A landscape with many valleys, sampled at points; each row gives a point and its height.
A ball rolls from a point to the lowest of its 5 nearest points, and stops where none of them is lower. Distance is the straight distance between rows; heights are no part of it.
z_220 h=152: [-10   6  -2   5 -18  -3   1 -27  10  12 -10   2 -11]
z_494 h=116: [ -6   5  -3  -6  -7   1   9 -27   8  11  -7  10   4]
z_391 h=619: [ -8 -22  11  -2  17   7  -3 -22   2   6  48  16 -17]
z_487 h=546: [ -8 -10  22  -7  20   6   0  -3   2  10  37  10 -24]
z_689 h=26: [  3  11 -17  18 -30  -4  -9  21  -8   2  -7 -27  14]
z_185 h=581: [ 24  -3 -14  12   2  -2  -8  34   7  -7  -1 -16   8]
z_926 h=622: [ 13  -3  -1  -6  15  -2   3   9  -6 -13  -3   2  12]
z_300 h=584: [ 21 -11  -3   8  15  -1  -2  38   0 -13   3 -11  -2]
z_981 h=315: [ 12   3 -19   2  -2  -2  -1  13   0 -11 -10 -15  19]
z_387 h=423: [ -5 -11  14  -2   6   2  -3 -12   4   9  18   9 -29]
z_289 h=279: [  1  -3   9  -4   2   1   3 -13   7   9   2  13 -20]
z_354 h=443: [  3  -2  20 -11  24   0   2  18 -11  -8   5   9 -10]
z_367 h=367: [ -3  -6  21 -10  17   4  -1   7  -2   4  11  12 -20]
z_150 h=311: [  0   9 -27  10 -15  -3  -9  19   8   7  -5 -26  28]
z_872 h=570: [  7  -4   1 -15  22   4   9  -8  -8  -5  -1  19  17]
z_509 h=381: [ 14   1  -6   4   1  -4  -3  23  -5 -13  -9  -6   5]
z_994 h=159: [ -5  14   3   1 -14  -1   0  -9   3   1 -18   1   0]
z_723 h=217: [  9  13  -6  24 -38  -2 -12  22 -16   0 -10 -23   2]
z_986 h=288: [-13  15 -11   3 -21  -3  -4   1  -2   1 -18 -14  17]
z_475 h=52: [-24   2 -12  -1 -16   2   5 -44  16  22  -2  -2   3]
z_809 h=537: [-10 -21   9   3   8  -2  -4 -18   0   1  35   1 -34]
z_643 h=271: [  5   2  12   6  -3  -1  -4  18  -9  -7 -14   0  -9]
z_553 h=623: [ -9 -14  14  -5  23   7   1 -11   4   5  56  10 -20]
z_342 h=382: [ 10  -8  17   0  16  -2  -5  34  -7 -16   3  -7 -10]
z_404 h=376: [ -5  -7  23   0   7  -1  -3  -2   3   8  16   5 -33]
z_436 h=212: [-10   1  -5 -14   0   5  11 -30   4  10  -2  16  18]
z_268 h=649: [ -1  -9  18 -12  27  10   6  -5  -2   7  29  25  -9]
z_895 h=374: [ 15  -3   3  12  -5  -2  -7  40 -11 -13  -5 -14  -7]
z_311 h=468: [ 11   8  -4  18 -24  -2  -9  26 -12  -7 -11 -18   2]
z_575 h=467: [ -7 -13  16  -6  14   3   2 -10   4   9  27  14 -25]
z_164 h=553: [  9  -6  -9 -12  19  -2  10  -6  -6 -12  -2   9  21]
z_944 h=429: [ -1  -5  10  -7  12   3   5 -15   3   6   7  17 -14]
z_49 h=218: [ -3   1  23   7  -2  -1  -5  12  -4   3  -3   3 -29]
z_559 h=250: [-22  10 -20   6 -23  -6 -11   1  -3   4 -15 -25  31]
z_916 h=770: [ 2  2  6 -8  6 -1  5 -5 -4 -4 -9  9 -2]
z_709 h=465: [  2   6 -14 -10   6  -4   8  -9  -1  -6 -10   1  26]
z_144 h=355: [ -4 -10  -2  -5   2   5   9 -38  13  15  15  24  -2]
z_424 h=592: [  6  -5  11 -12  22   2   3   7 -10  -8   2  14   0]
z_554 h=504: [  1 -15   3  -7  22  10  10 -26   2  12  23  35   5]
z_781 h=431: [ 14   7 -16  18 -19   0  -7  29   1  -7  -6 -22   9]
z_835 h=113: [ -3  -7   3   2  -5  -1   2 -27  10  11   7   9 -24]
z_468 h=502: [  2  10  -1  11 -21   0  -5  10  -7  -5 -18  -7   0]
z_845 h=466: [  1   6  -6   4  -9  -6  -1   7  -3  -9 -14  -5   8]
z_702 h=216: [-27  10 -15  -4 -17  -4   0 -12  -2   6 -20 -14  27]
z_943 h=314: [ -7   4  10  11 -23  -2  -7 -14  12  10  -6   2 -28]
z_423 h=151: [  8  -2  10   4   4  -3  -2  22  -7 -13 -10  -5  -5]
z_638 h=536: [ -1   6  -3  -8   1  -2   6 -14  -3  -1 -11   7   8]
z_736 h=469: [ -8  16  -9  11 -32  -1  -9   7  -5   0 -16 -19  10]
z_190 h=346: [-10   9  -8  -8  -4  -1   8 -19   2   2 -14   4  22]
z_275 h=74: [-23   8  -9  -7 -12   2   8 -38  12  20  -5   3  12]
z_995 h=253: [ -1   6 -29   4  -3  -4  -2  13   7   2  -7 -22  30]
z_50 h=339: [ 11  -2  14  13 -13   1  -7  36 -14 -12  -7 -10 -13]
z_373 h=354: [  0   7 -14   0  -4  -1   0   5  -1 -10 -14 -10  20]
z_306 h=525: [  4   1 -13 -16  17   2  11  -8  -4 -10  -5   8  29]
z_216 h=285: [ -3  11   7   6 -17  -1  -3  -2   2   0 -19  -2 -11]
z_730 h=248: [ -5 -11  -1  10 -13  -5  -5 -31  10   7  14   2 -30]
z_866 h=104: [-12  10  -4  -3 -14   1   4 -32  12  15  -7   5  -2]
z_532 h=289: [-11  15  -6  -6  -9  -1   4 -17   0   3 -15   0  16]
z_566 h=294: [ -4  -4  24  -6  14   0  -1  12  -4   0   7   7 -25]
z_625 h=464: [  0  -1   2 -11   9   4  11 -22   2   6  -3  19  10]
z_592 h=148: [  7  -2 -30  -3   8  -1   0   4   7  -9  -5 -15  30]
z_574 h=480: [ -9  -4  29 -11  25   6   0   8  -1   4  29   9 -25]
z_386 h=533: [  0  13   8  17 -31   0 -10  14 -10  -2 -17  -7  -8]
z_757 h=375: [ 22  -4 -23  -2  19  -3   3  18  10  -7  -2  -8  20]
z_395 h=637: [ 17  -8   2  -9  25  -2   0  21  -7 -19   0  -1   4]
z_998 h=560: [ 24  -9 -13   3  16  -1  -2  26   6 -11  -1 -11  10]

Two balls start at each pair of points below. Name the first point that both come to, or write -.
z_494 / z_554 -> -
z_306 / z_532 -> z_494
z_436 / z_625 -> z_475
z_926 / z_300 -> z_423

Call two points neighbours if one is among the 5 nearest of the other. Go from one point of each pair to the other, from neighbour to neighbour, staying as low as possible. Name the highest point that can't be avoided.
z_835 / z_475 -> z_220
z_835 / z_592 -> z_532
z_689 / z_702 -> z_150
z_702 / z_592 -> z_995

For each start below, name every point that the ball comes to, in order.
z_998 -> z_757, z_592
z_164 -> z_709, z_190, z_494, z_866, z_475
z_872 -> z_625, z_494, z_866, z_475
